Each row is a point on a tangle of strands that fork, close into loops and nearly touch. The rows are in no order.
In the rows, 128 means zero.
Points whose rows are less than 200 apart are linked; no others are. Some points are linked to none.
K_544: [103 149 116 137 109 124 145 102 182 154 108 143  97 122 150 122 124 163
  88 104 135 131 130 137 101 118 151 162 118 117 218 135 109 191 124 153
 124 112  89 149 142 153 184 126 120  74 158 131 164 152 137  64 162  85
 136  88 105 140 137 150  53  95 168 152 144 173  87 119 147 140 126 123
 117 127 153]
K_378: [107 199 129 126  81 122 162 121 176 114 122 127  91 133 117 120 104 136
 128 147 112  90 143 166 108 141 131 129 138 163 122 116 110 115 102 151
 132 125  99 112 104 152 147 131 168 123 142 173  90 160 121 156 146 152
 151 112 112  61 133 111 126  93 153 126 100 100 141 148 129 108 129 135
  98 140 146]
K_629: [ 83 226  96 116  75 100 146  99  62 195 182 100 115 168 135 155 170 113
 127 131 139 119 163 107 174 111 153 139 168 134  63 135 141  80 115 110
 132 154  72 104 103 150 180 105  85 128 117 105 103 171 111 129  93 119
 111 114 131 121  92 124 146  79 114 115 107 132 144 154  88 111  99 140
 102  72 162]
K_496: [164 131 120 119  91 191 121 107 218 130 158 155 114 162 175 119 114 124
 114 120 140 110 125 165  72 127  87 132 115 134 194 102  85 113  78 119
 157 143 152  87  93 145 160 158 159 146 103 155 130  97 131 146 160 159
 136 111 109  99 150 135 112 190 124 160 100 146 132 167 129 115 110  92
 153 140  96]
K_153: [139 163 180 135  74 181 122 152 201  81 121 134  82 148 136 122  71  96
 121 146 121 117 117 116  65 156  75 114 121 132 146 124 109  99  93 151
 165 140 153  93 120 116 117 104 175 160 125 179 100 107 120 178 118 168
 133 133  97  51 141 131 176 154 135 126 112 143 126 144 125 117 125  98
 125 172 134]
K_540: [165 184 151 131  87 182 152 101 186 150 174 112  99 125 137 144  93  57
 155 138  73 126 135 103  93 175  94  93 110 115 119 146 110  44  82 122
 137 162 103 107  64 137 117  73 136 138 118 148  73 154 182 189 102 100
 125 139 106  79 132  65 135 146 146 140  88 125 113 148  84 141 151 105
 104 145 155]
K_79: [168 128 100  92 158 119 161  92 164 158 187 136 125 146 163  95 157 151
 106  85 134 101 129 173  97  99 121 141 142 139 199 119 108 154 106  82
 121 129  84  86 119 158 172 131 129 131 113 103 148 131 126  87 164 139
 133 111 127 170 138 134  67 145 134 138  91 155 154 147 152 128 115 154
 133 131 117]
K_999: [156  32 117 132 187 158 104 168 140 143 122 122 166 133 108 163 115  89
 143 139 151 168 103  84 116 130 117 139 107  76 129 159 111 176 127  95
 155  94 147 135 179 111  98 155  76 129 124  78 128  92 170 116 143 139
 127 179 131 139 144  94 142 174  85 125 174 119 102  56 106 124 178 157
 187 137  92]
K_886: [174 123 155 127 115 173 153 120 138 129 134  99 149 118 136 149 146  66
 180 134  75 160 124  84 149 163 103  72 122 128  92 162 134  52 134 122
 144 174 147 162 123  99  63 118 137 124 110 133 100 153 176 222 115 102
 136 202 115 135 129  94 136 144 115 135 126 101 148 104  72 138 154  93
 120 130 151]
K_820: [156 139 148  81 156 122 123 133  47 106  99 137 131  83 125 109 174 113
 154 140 178 143 122 107 186 103 109 121 146 145  82 121 169 103 136 129
  94 155 175 163 158 127 100 116 147 120 127 120 173 125 134 174 117 128
 118 147 159 146 124 176 178 112 129 100 120  79 165 129 110 107 102 154
 108 134 163]
K_634: [ 79 146 151 123 130  85 112 139  69  59  43 146 132 147 129 110 137 164
 143 163 129 107 146  97 134 155 138 111 142 127 100 138 182 116 176 142
 113  99 161 169 146 101  85 133 173 109 138 144 118 112  96 141 112  85
 162 136 161 144  76 114 143  96 141 120 191 112 110 108 128 136 123 130
 110 129 149]
K_516: [ 94 124 104 155 159  71 128 140  43 179 176 138 150 118  96 119 147 118
 111 126 149 119 124 160 181 108 163 143 164 148 124 135 136 148 164 133
  85 128 130 104 110 106 155 104  78 124 110 104 148 153 124  51 123 181
  94  86 133 161 142 149 156 102 110 112 142 126 156 132 137 144 108 146
 150 123 106]
K_987: [100 128 111 116 135 146 113 109 123 140  86 156 120  82 142 128 153 170
 124 137 176 131 135 151 174  86 121 144 178 135 150  98 175 174 140 153
  81 132 156 147 161 164 156 166 139 103 170 170 214 119 116 125 154 120
 123  89 124 158 143 210 118 112 175  92 111 145 160 154 183 128  83 175
  92 137 160]
K_448: [ 35 132  94 170 129  95 125 112  73 196  99 147 122 111  99 131 128 126
  78 116 154 145 141  94 165 133 131 173 156 103 144 120 159 140 150 139
 118 121  88 162 123 128 174  94  65  83 137  83 190 154 168  59 159 152
  72  85 116 137 157 137 129  84 141 131 131 135 100 116 145 124 113 127
 101 111 164]
K_102: [142 152 138  77 140 129 115 132  73 108  97 135 123  87 133 115 171 126
 135 143 181 151 116 116 183 125 115 129 180 157  85  95 169 116 100 155
  93 149 143 147 143 140 124 100 159 123 148 130 188 145 151 178 142 149
 111 125 154 129 120 180 186  97 166 105  87  79 164 143 110  95  84 153
  91 123 164]
K_12: [ 55  90 109 159 156  78 112 100  87 177 131 152 122  71  86 129 120 111
  86  66 169 138 134 114 142 130 152 171 169 109 163 111 165 189 131 129
 130 113  73 129 103 151 189 103  60 110 134  82 191 127 162  59 161 177
  70  69 115 152 171 128 127 114 129 124 125 160 104 136 183 126 123 135
 107 129 119]
K_853: [ 94 106 142 144 136  63  97 168  57  96 122 125 120  91  70 127 135 150
  97 102 143 148 109 141 139 146 164 125 187 140  93 113 171 156 119 163
 109 117  81 152 123 131 118  76 119 139 161 126 149 144 130 129 144 161
  66 106 136 115 140 115 152  93 161 130  82  86 100 153 131 117 109 136
  88  94 132]
K_738: [ 82 133 132 127 103 158 117 123 179  98  48 164 109 137 146 107 105 150
 135 142 123 104 134 133 121 109 127 113 100 125 132  98 139 107 133 129
 144 140 214 153 157 128 121 178 195 119 127 192 157  96  88 188 164 118
 153 108 124  83 116 158 134 108 131 126 155 145 136 113 172 120 100 101
 107 174 142]
K_912: [124 147 137 150 100 139 168 112  80 171 132  73 127 126 120 168 174  92
 142 172  80 149 150  61 172 157  96 133 153  86  81 176 115  42 161 123
 113 171  99 157 111 108 105  91  89 122 145  92  88 189 180 180  88  90
 121 176 132 158 113  72 136 119 131 134 143 135 120  78  76 118 132 112
 103  77 168]
K_109: [163 148 149 138 108 149 164 118 113 143 117  95 129 114 123 148 160  72
 151 152  70 154 137  81 163 173  97 100 145 112 107 160 123  59 137 136
 130 157 119 168 115 114  70  83 105 118 138 112 107 176 191 201 110  88
 127 189 129 142 130  70 134 124 124 137 118 102 111  75  79 135 146 111
 111 107 167]
K_709: [101 191 108 123 104  86 172 109 163 105 156 119 105 140 116 103 113 145
 125 118 114  93 138 188 114 138 159 138 159 179 126 124 114 157 109 146
 120 126  60  85 101 159 162 133 160 123 149 156  83 164  89 116 145 158
 144 101 112  89 114 130  96  82 146 148  87 109 132 168 145 118 111 150
  95 123 128]
K_50: [ 88 170 100 130 121  71 156 121 114 122 182 119 127 144 112  95 146 148
 124  99 130 112 138 189 135 121 168 126 189 177 124 136 136 165 132 138
 107 135  61  68 120 137 164 122 138 127 155 140 110 166  73  89 139 164
 110  97 116 136 109 167 111  76 131 140  90 111 146 177 154 129 100 155
 104 114 117]
K_232: [116  85 154 133 144  63  81 195 114  45  84 141 119 160 106 139  73 150
 123 144 105 123 105 109 106 158 178 141 150  80 101 108 157 170 145 150
 144  72 115 143 117 111  87 127 145 149 142 117 119  70 130 112 110 101
 126 151 160 111 102  90 126 130 118 123 143 125  34 119 128 179 140 103
 110  99  89]
K_282: [131  81 165 133 129 137  73 167 169  91  64 158  82 113 139 131  95 169
 130 115 131 159 113 125 136 126 150 136 143  86 145  62 142 164 102 179
 122  80 154 169 152 165 108 159 159 138 156 140 176  72 132 112 147 101
 142 107 118 136 156 148 124 136 147  89 119 183  94 133 181 170 116 123
 123 139 125]
K_696: [141 106 144 132 146  42 111 170  83  84 155 101 128 108  61 110 121 134
 122 109 127 129 103 149 129 138 156 123 162 133 100 121 147 164 126 161
 122 108  92 135 118 135 108  80 128 166 144 118 106 128 127 125 130 152
 102 120 129 116 157 100 151 116 137 128 109  91 108 141 133 137 127 148
 133 109 105]
K_452: [143 121 117 139 187 126 164  99  84 214 203 146 165 159 184 129 155 122
  92 118 105 110 132 150 124  88 141 145 123 162 182 164 105 144 160  88
 106 146  92  87 115  92 156 149  90 110  78  83 117 151 109  24 108 160
 109 123 130 200 103 123  85 161 112 123 161 171 161  97 119 137 115 117
 150 147 116]
K_576: [146  91 121 140 171 153 125 147  96 144 133 122 181 135 143 125 148 129
 142 157 129 106 130 126 133 107 136 118  85 135 100 173 138 154 185 103
 139 123 157 135 166  86 103 158 112 129 110 113 105 119  85  88  94 112
 144 148 155 184  94 135 149 152  97 124 193 117 168 110 125 122 161 155
 180 151 115]
K_434: [146  98 116 146 173 124 132 158  55 181 145 129 167 131 124 133 150 110
 137 168 137 118 132 129 162  93 133 127 102 133  87 169 133 127 190 108
 109 134 157 135 139  81 109 137  83 128 102  96 116 133 109  77  90 151
 116 145 154 194 124 122 163 156  95 105 187 111 177 107 114 124 143 163
 169 143 130]
K_713: [147 124 120 143 100 196 122 108 213 133 145 157 150 155 168 123 120 148
 123 113 123 100 116 172 103 114  98 139  96 164 186  99  84 127 105  99
 156 149 184  86 109 126 145 195 183 133 104 171 122  92 103 154 164 164
 139 111 128  88 138 154 108 176  94 158 108 138 146 139 137 100 103  92
 141 153  76]
K_691: [118 162 155 141  95 113 123 170 157  66  96 100  74 136 120 129  66 123
 120 141  92 147 131 112  81 186 131 115 114 102 145 124 112 127 107 193
 125  94 129 140 130 114  72  76 121 129 150 145  88 149 158 118 104 119
 140 127 123  79 122  91 122 126 144 144 146 128  44 108  96 141 139 104
 141 126 129]
K_483: [126  99 134 116 161 155 108 107 127 148 107 156 150  66 147 130 161 154
 134 112 166 112 130 138 165  68 110 136 145 123 160 101 160 177 153 130
  92 142 184 132 159 170 151 179 136 109 147 158 192  87 114 118 136 112
 147 103 135 184 147 210 111 145 131  84 128 177 186 132 196 144  95 185
 119 158 140]
K_303: [141 169 138 133  86 191 144  74 164 152 177 104 118 137 138 157 125  91
 157 135  72 114 141 121 109 157 112 106  94 134 109 148  88  49  98  94
 134 165  93 114  66 138 127 128 137 122 110 140  59 148 165 185 112  96
 150 141 114  77 124  58 113 141 136 140 101 110 130 146  86 119 155 105
 103 123 137]
K_639: [181 132 107  96 137 152 153  96 201 138 180 142 115 141 183 103 133 138
 115  90 142 116 116 174  61 118 118 144 117 135 218  96  87 144  82  88
 135 118 107  89 104 158 161 143 139 131 107 121 133 126 134  98 161 120
 149 112 123 133 138 127  57 170 133 152  97 161 122 156 126 120 118 118
 152 130 103]
K_831: [147  84 119 126 167 173 119 131 136 141 142 127 195 125 165 134 130 137
 158 130 115 110 130 133 107 110 134 101  60 151  92 162 144 151 155  78
 160 121 163 126 176  83 101 188 133 143  99 131 101 102  60 113 106 102
 148 165 166 170  62 136 157 160  88 143 185 100 175 127 125 119 164 144
 183 148  89]
K_227: [120 154 113 137 102 123 146 130 151 113 134  94  98 132 107 124 105 113
 115 135 103 130 124 130  90 162 125 133  95 107 158 128  91 138 113 168
 135 111 105 143 116 136 121  77 101 113 142 116  88 157 165  99 120 102
 145 122 119  97 135  96 102 115 149 173 138 133  76 124 100 139 135 120
 169 113 131]
K_449: [126  65 143 146 125  97  85 168 157  96 100 143  99 100 116 129 102 176
 113 112 125 152 111 143 123 117 184 157 153 107 149  84 144 204 120 179
 110  84  97 155 132 162 133 143 144 141 162 142 158  97 123  90 140 102
 126  90 117 149 157 147  93 124 149  97  96 163  79 146 174 166 123 127
 101 116 106]
K_300: [167 113 117 126 159  91 143 141 108 137 199  92 156 145 100 119 137 123
 110 118 109 111 111 166 100 123 147 144  97 126 136 157 104 183 146 132
 131 129 120  99 126 102 122 113  97 161 122  88  59 134 101  50 115 149
 131 131 139 153 123 111 124 146 109 153 161 135 133 117 106 130 135 169
 189 127  82]
K_262: [ 85 176 122 143  63 161 158  81 107 174 126  76 121 137 134 167 162 114
 134 180  76 116 165  71 133 141 106 135 129  99  91 173  87  33 147 114
 103 167  80 145 107 125 130 130 101 119 135 134  68 185 157 168  75  89
 146 150 133 128 100  76 110  97 139 134 147 144 115  97  88 108 135 114
 102  72 163]
K_733: [136 121 130 139 145  55 125 157  88  90 170  92 134 134  74 106 124 147
 126 120 115  99 117 159 118 126 166 128 134 137 103 141 133 177 151 160
 129 110 105 117 123 120 117  96 132 156 136 128  77 135 101  88 110 141
 135 120 130 132 134 118 140 113 132 132 137 111 123 138 131 139 127 157
 151 118  94]
K_666: [163  62 145 115 179 148 123 165 102 110  88 127 159 121 112 141 138  85
 162 132 141 149 103  79 169 137 103 106 119  93 105 163 148 129 142 102
 133 128 172 174 176 104  72 136 104 110 128  87 149  91 159 154 140 122
 122 204 143 151 140 102 147 152  75 127 167  99 121  66 119 131 157 147
 156 146 134]
K_727: [115 131 152 119 148  98 102 159  47 103 100 124 127  84  91 123 155 143
 111 119 168 163 108 127 163 158 158 119 195 150  73  99 183 143  97 150
  94 127 101 147 128 127 115  73 137 138 166 124 182 154 145 146 144 161
  66 107 145 115 116 141 172  91 158 113  83  67 129 153 117 104  92 148
  74 107 150]
K_611: [142 136 113 148 132 153 154  78  71 190 191 100 142 170 134 145 169 117
 125 144 104 117 142 120 136 123 129 132 102 128 109 171  95  78 146  92
 127 153  78 137 114 117 148 129  91 116 105  77  88 154 131 113 106 114
 132 139 122 161 118  91 101 147 143 131 136 135 161 136  90 124 142 126
 143  97 150]
K_579: [157 170 137 118 112 124 151 120  77 129 140 129 132  98 140 124 165 114
 159 163 147 104 153 126 171  79 134 126 136 183  49 142 139  77 154  95
 134 166 136  98 141 120 119 161 154 136  98 144  76 140  90 190  89 133
 155 142 144 128 100 148 177 123 106 103 126  74 192 138 107  84 127 171
 114 140 134]
K_507: [114 149 114 144 120 148 123 110  46 175  99 139 127 133 131 128 171 120
 125 167 147 140 153  98 180  89 119 143 131 132 124 150 134  89 175 123
 101 145 126 166 156 132 138 133  85  77 111 101 172 147 140 130 100 115
 125 133 128 161 142 160 131 109 144 102 140 122 163 121 110 117 135 131
 129 115 162]
K_756: [154  89 133 130 141 177 105 122 203 107 141 152 153 146 167 119  98 156
 153 110 131  95 110 159 104 108 110 121  82 153 134  92 105 138 111 108
 171 125 202  73 134 113 127 190 187 168  94 174 119  75  76 145 148 151
 154 123 135 108 100 164 155 169  74 145 130 146 160 135 165 105 120 109
 152 160  64]
K_558: [144 118 168 140  90 182 145 101 156 131 126 102 152 105 138 160 136  83
 175 132  71 150 119  90 152 141  99  86  97 165  68 149 119  31 134  92
 156 199 156 135 100  88  93 157 171 132  90 171  78 143 145 252 112 132
 146 182 108 101 121 102 135 148 103 115 126 108 172 132  86 112 135  83
  86 136 136]
K_183: [143 136 114 120 163 107 158  99 106 184 191 140 147 149 150 108 163 136
  93  92 130 104 136 161 122  89 139 143 134 147 190 146 118 160 147  89
 113 136  90  94 124 139 169 127 100 108 102  90 146 138 118  57 126 142
 119 110 124 185 129 147  80 130 126 125 121 155 159 131 141 134 123 150
 141 140 114]
K_101: [162  86 127 123 158 179 119 118 180 124 157 142 172 124 169 123 112 154
 153  97 113 110 117 154  93 111 130 107  69 159 133 121 117 154 129  81
 160 115 175  96 160 103 108 197 158 159  96 146 111 102  66 116 126 114
 153 139 151 129  76 154 139 168  79 148 152 114 173 129 139 114 157 131
 171 149  64]
K_207: [193  76 127 106 150 156 128 110 145 152 149 131 148 117 136 129 148 132
 145 119 139 130 117 137 126  92  76  94 112 134 132 124 121  96 114 125
 134 154 150 138 136 155 123 133 129 139 100 116 156  90 165 168 147 141
 140 152 131 157 166 138 131 164 149 137 100 112 190 133 131 126 135 132
 157 123 142]
K_391: [185  81 114 111 162  75 124 122 133 162 154 118 134 104  81 119 123  99
  95  91 150 148 117 131 109 123 124 154 113  98 168 127 113 169  92 103
 150 103  86 108 109 153 152  93  72 156 107  51 139 101 169 103 151 149
 107 117 128 148 178  85 111 157 126 142 123 143 122 115 137 145 159 162
 180 127 108]
K_680: [101 109 112 138 141  83 122 139 117 110 157 131 125 120 108 107 144 172
 121 112 144 131 127 180 142 106 177 123 188 160 141 130 156 193 142 154
  86 115  87  93 129 145 159 123 141 136 173 157 163 143  81  85 139 154
 108  85 119 161 130 182 108  99 145 118  78 122 142 170 179 138 100 152
  89 113 107]
K_702: [ 89 210  89 133  97  93 161  98  81 176 175 123 127 165 134 122 166 128
 116 130 134 102 152 153 158 109 152 142 166 155 104 141 123 113 137 117
 112 152  70 105 114 141 175 123  97 109 116 117 118 170  94  89 113 142
 110 105 120 131 103 154 117  78 119 127 120 125 146 158 121 120 109 143
 119  99 147]
K_810: [110 152  81 106 135 145 134  92 152 179 110 151 125 121 157 132 150 168
 108 116 171 125 149 148 158  89 109 148 170 132 172 105 162 158 114 125
 115 125 107 133 131 184 205 138 114  99 166 133 225 141 139 105 175 126
 106  91 131 163 155 181 104 113 180 110  91 144 159 155 174 126 107 152
  81 117 178]
K_992: [ 64 148 107 157 100 111 135 114 129 172  79 132 112 128 129 119 131 158
  76 137 133 130 154 116 139 126 138 164 135 109 174 146 126 151 158 158
 111 119  97 178 158 130 161 114 103  75 162 120 164 156 142  63 152 104
 119  89 110 143 147 152  86  72 170 140 148 147  93  99 140 132 124 134
 109 113 172]
K_504: [ 76 156 132 145  85 203 112 131 182 103  71 135 170 141 137 150  94 113
 137 126  83 136 144  66 104 163 105 100  54 158  93 127 120  73 148  56
 156 147 219 127 118  66  89 160 181 111 105 185  92 127  98 215 102 119
 143 156 133  65  92 114 142 114  87 132 163 121 125 121 120 106 146  63
 117 174 102]
K_971: [150 101 154  99 162 146 144 137  85  73  53 136 157 113 134 130 151  82
 163 126 137 156 109  67 198 156  93  90 114 103 101 150 169  87 141 106
 119 150 202 190 171 105  67 130 125  92 139 105 161  97 146 179 127 112
 127 207 152 162 114 112 136 129  72 137 164  97 121  71 112 145 135 122
 114 140 161]
K_850: [112 121 164 140 113  73  90 199 139  45  85 126  86 153 123 132  52 154
 108 135 102 146 121 116  91 168 179 127 132  92 123  98 140 155 120 188
 138  74 113 150 123 114  79 104 146 146 144 149 111 102 134 112 104 113
 130 131 145  96 121 100 108 127 145 125 119 131  39 130 117 160 136  88
 104 113 108]
K_779: [ 77 151 132 148 106  99 121 141 118  77  70 120 114 142 128 105 110 172
 124 159 106 101 162 113 107 146 156 133 132 121 122 140 139 138 168 165
 114 108 135 174 146 107 102 126 156 112 152 168 107 149 101 111 121  92
 165 112 138 113 100 123 112  82 162 126 167 120  96 105 128 128 131 130
 121 124 146]
K_223: [124 174 154 122  75 138 147 140 184  99 113 141  71 136 134 121  94 111
 124 153 114  97 128 145 103 143  92 114 147 153 123 112 120  90 101 177
 148 134 133 115 104 141 133 104 177 139 134 180 114 138 134 186 149 172
 139 127 106  67 144 111 165 125 161 118  92 112 143 141 132 112 120 116
 100 159 155]
K_875: [177 109  98  86 154 136 134  95 114 166 159 143 135 125 150 122 166 138
 137 125 163 114 142 149 142  91  78 119 148 146 124 117 136 106  98 121
 114 157 128 108 122 169 161 122 123 139 119 117 176 113 148 165 157 153
 133 122 149 172 163 155 146 147 163 125  68  99 196 150 146 108 106 155
 137 106 151]
K_863: [ 97  66 127 151 129  77 103 156 137 108 149 141 119  95 103 140 131 181
 104 104 127 145 124 163 133  94 200 139 175 135 149 114 166 219 149 164
  90 112  74 121 125 145 152 130 140 127 186 166 159 122  77  73 136 132
  92  87 119 173 137 168  80 106 143 119  68 151  93 164 187 158 104 127
  64 115 100]
K_37: [118 104 146 115 126 152 101 137 169  83  71 159  96 134 147 107 109 149
 140 126 135 117 114 127 128 110 114  99 126 105 137  91 147 122 117 172
 142 119 198 165 157 148 106 151 180 135 135 166 171  86 120 160 143 118
 149 127 120 112 132 156 146 122 139 117 137 158 136 124 174 138 106 115
 127 158 141]
K_172: [186 125 134 111 130 162 110 149 199  87 177 127 127 147 152 139  88 133
 150 110 158 161 106 155  66 153 120 112  87 116 153 109  86 137  94 134
 157  91 165  74 141 125 107 151 127 177 101 139 107 107 109 110 100 114
 140 143  96  85 117 151 148 190 102 140 134 158 112 150 107 123 174 100
 190 142  68]
K_762: [128  86 109 132 164  68 119 108 105 177 148 133 133  91  79 115 126 106
  87  76 158 136 134 118 128 122 131 169 137 101 174 121 134 185 111 109
 143 109  80 119  99 157 180  95  65 133 120  58 169 112 171  80 154 168
  94  88 124 156 185 106 120 138 127 130 123 158 118 127 166 133 141 157
 143 129 114]
K_450: [ 94 163  95 158  91 161 157  79  67 197 157 101 130 178 145 156 164 120
 118 171 104 116 149  95 142 123 120 149 116 106 105 169  85  53 160 103
 111 156  68 146 112 117 176 142  91 102 119  92  89 175 125 110  88 118
 129 133 123 151 105 102 100 119 131 124 153 165 150 122  89 129 131  99
 127  76 170]
K_215: [ 97  98 173 121 165  77  92 165  85  54  46 152 127 165 111 130 108 155
 148 145 118 115 112 102 135 169 143 117 151  97  97 132 181 145 152 143
 123  73 152 161 132 110  82 136 158 121 151 109 131  74 124 134 122  89
 143 166 167 138  89  92 147 127 115 132 176 116  74 105 136 170 134 121
 105 113 115]
K_795: [148 145 158 127 103 190 104 155 197  61 145 132 111 151 143 136  64 109
 138 130 145 146 112 105  64 160  85 104  92 118 139 124 100 111 100 128
 175 119 176  77 144 106 103 135 166 178 116 166 104  97 106 154  97 136
 131 148  89  50 115 152 182 172 110 136 128 158 114 152 122 125 151  88
 153 160  97]
K_530: [135 144  69  82 128 149 135  82 138 168 127 139 124 146 163 125 153 151
 131 123 166 120 155 138 150 102  82 142 154 136 133 103 144 103  90 127
 139 142 104 125 122 184 196 122 120 124 145 130 205 141 148 155 178 140
 113 108 147 152 157 156 133 123 183 124  64 109 164 157 155 120 100 135
 105  98 185]
K_867: [125 194 120 123  79 153 162  82 147 160 149 124 117 145 130 137 144 126
 141 151 100  94 152 150 135 127 117 137 115 157 104 132  94  63 104  95
 139 159  90 112  91 163 159 151 153 113 121 145  84 146 139 185 136 115
 147 136 129  81 130  96 114 117 129 129  90 100 159 144 107 110 133 122
  90 116 149]
K_811: [210  90 133 104 161 111 129 140 130 168 162 109 149 121  95 138 139 106
 132 118 132 145 110 136 116 117 113 105 105 122 124 154 118 126 105 113
 132 125 121 133 126 134 110  97  94 151 105  78 117 104 168 142 137 132
 116 159 134 152 164  95 136 166 131 142 118  97 163 108 108 132 168 162
 180 128 127]
K_577: [188 118 126 106 143 124 120 153 176 103 175 108 126 138 124 138 103 128
 136 114 157 165 100 169  68 149 143 124  87 115 166 113  83 164  91 145
 142  81 137  82 129 133 116 123  97 169 109 111  96 117 130  85 107 109
 147 131 108 108 130 128 118 174 107 149 139 154  89 136  98 135 167 112
 200 127  73]
K_365: [110  97 118 150 176  69 129 163  36 160 155 127 152 119  76 128 134 104
 121 142 145 118 116 139 172 103 146 147 152 120  91 154 142 139 181 123
  95 128 157 123 112  81 120 108  78 149 114  92 119 150 126  70 120 182
  92 115 144 150 142 121 183 125  98 103 178 105 148 116 128 127 118 160
 168 128 116]
K_45: [147 121 158  74 155 129 139 129  88  66  57 146 138  99 144 112 148 103
 161 123 158 142 107  85 185 129  92  82 112 127  97 113 175  77 138 131
 122 154 212 185 163 123  81 128 163 109 132 126 171  95 132 189 126 108
 127 174 151 142 112 145 148 117 104 121 140 105 140 103 125 131 104 119
  99 145 167]
K_952: [151  55 136 141 172 129  90 164 151 105 103 129 125 113 105 141  93 106
 135 124 158 183 104 109 123 136 148 161 133  67 149 113  98 190  99 126
 157  65 130 113 161 144 113 153  72 153 122  80 140  90 166 104 146 116
 143 136 107 114 150 111 128 164  89 100 164 157  47  75 131 146 169 133
 186 129  84]
K_687: [116 141 158 142  81 207 125 137 187 107 105 117 161 130 139 158  94  85
 148 127  76 141 121  69 110 160  81  88  73 158  90 135 112  62 134  69
 168 179 197 117 105  63  87 143 185 130  96 180  89 128 124 225 101 151
 135 173 105  62 110 116 156 140  87 123 133 121 138 127 106 112 135  76
 100 171 118]
K_884: [156  90 139 139 164 109  91 172 169  87 130 126 121 125 125 144  89 150
 150 121 159 178 100 147 106 142 173 168 108  86 158  93  91 201 106 148
 144  63 131  96 138 138 125 152  97 162 127 108 126 102 122  75 122  79
 150 114 108 122 138 142 113 162 108 104 144 185  42 113 127 164 156  97
 180 120  66]
K_801: [ 62 162 114 160  92  91 134 130 104 125  87 123 113 133 120 111 137 161
 101 150 128 112 155 132 138 133 150 148 148 125 133 143 135 138 169 168
 101 126 102 177 151 118 128 114 125  98 156 145 135 167 115  83 131 115
 125 104 118 125 120 147 108  68 166 132 149 124 101 115 126 124 124 137
 112 112 158]
K_683: [ 69 161 127 141  83 183 114 127 189 115  48 157 143 138 139 113  99 139
 133 143  99 122 151 105 104 134 125 118  65 141 128 113 116  89 143  81
 143 143 229 142 141  94 118 170 185 110 124 191 122 105  86 198 140 114
 148 119 127  55 112 134 126 105 106 141 161 138 125 104 145 106 123  68
 110 184 122]
K_891: [139 163 107 110 102 109 149 117 171 115 163 101  77 131 123 117  85 108
 107 112 114 138 122 157  73 168 135 136  91 113 167 105  97 133  64 162
 145 107  85 116  98 157 151  57 113 121 130 122 100 149 155  98 120 112
 137 108 116  92 143  92  94 130 148 182 117 148  79 174 113 146 125 114
 160 122 140]

A tip is a point with one link. Name the tips that can be reached along the links from each point below, in the order of the rows.
K_779 => K_544, K_483, K_891
K_45 => K_629, K_540, K_300, K_611
K_183 => K_516, K_452

A fork is a point with three links, a tip a point with one. Leave the first point through the second and follow the links. Name the first fork or tip that comes.
K_875 / K_530 => K_483
K_687 / K_504 => K_50
K_232 / K_215 => K_992
K_172 / K_795 => K_378
K_713 / K_496 => K_452
K_558 / K_886 => K_611
K_183 / K_79 => K_516
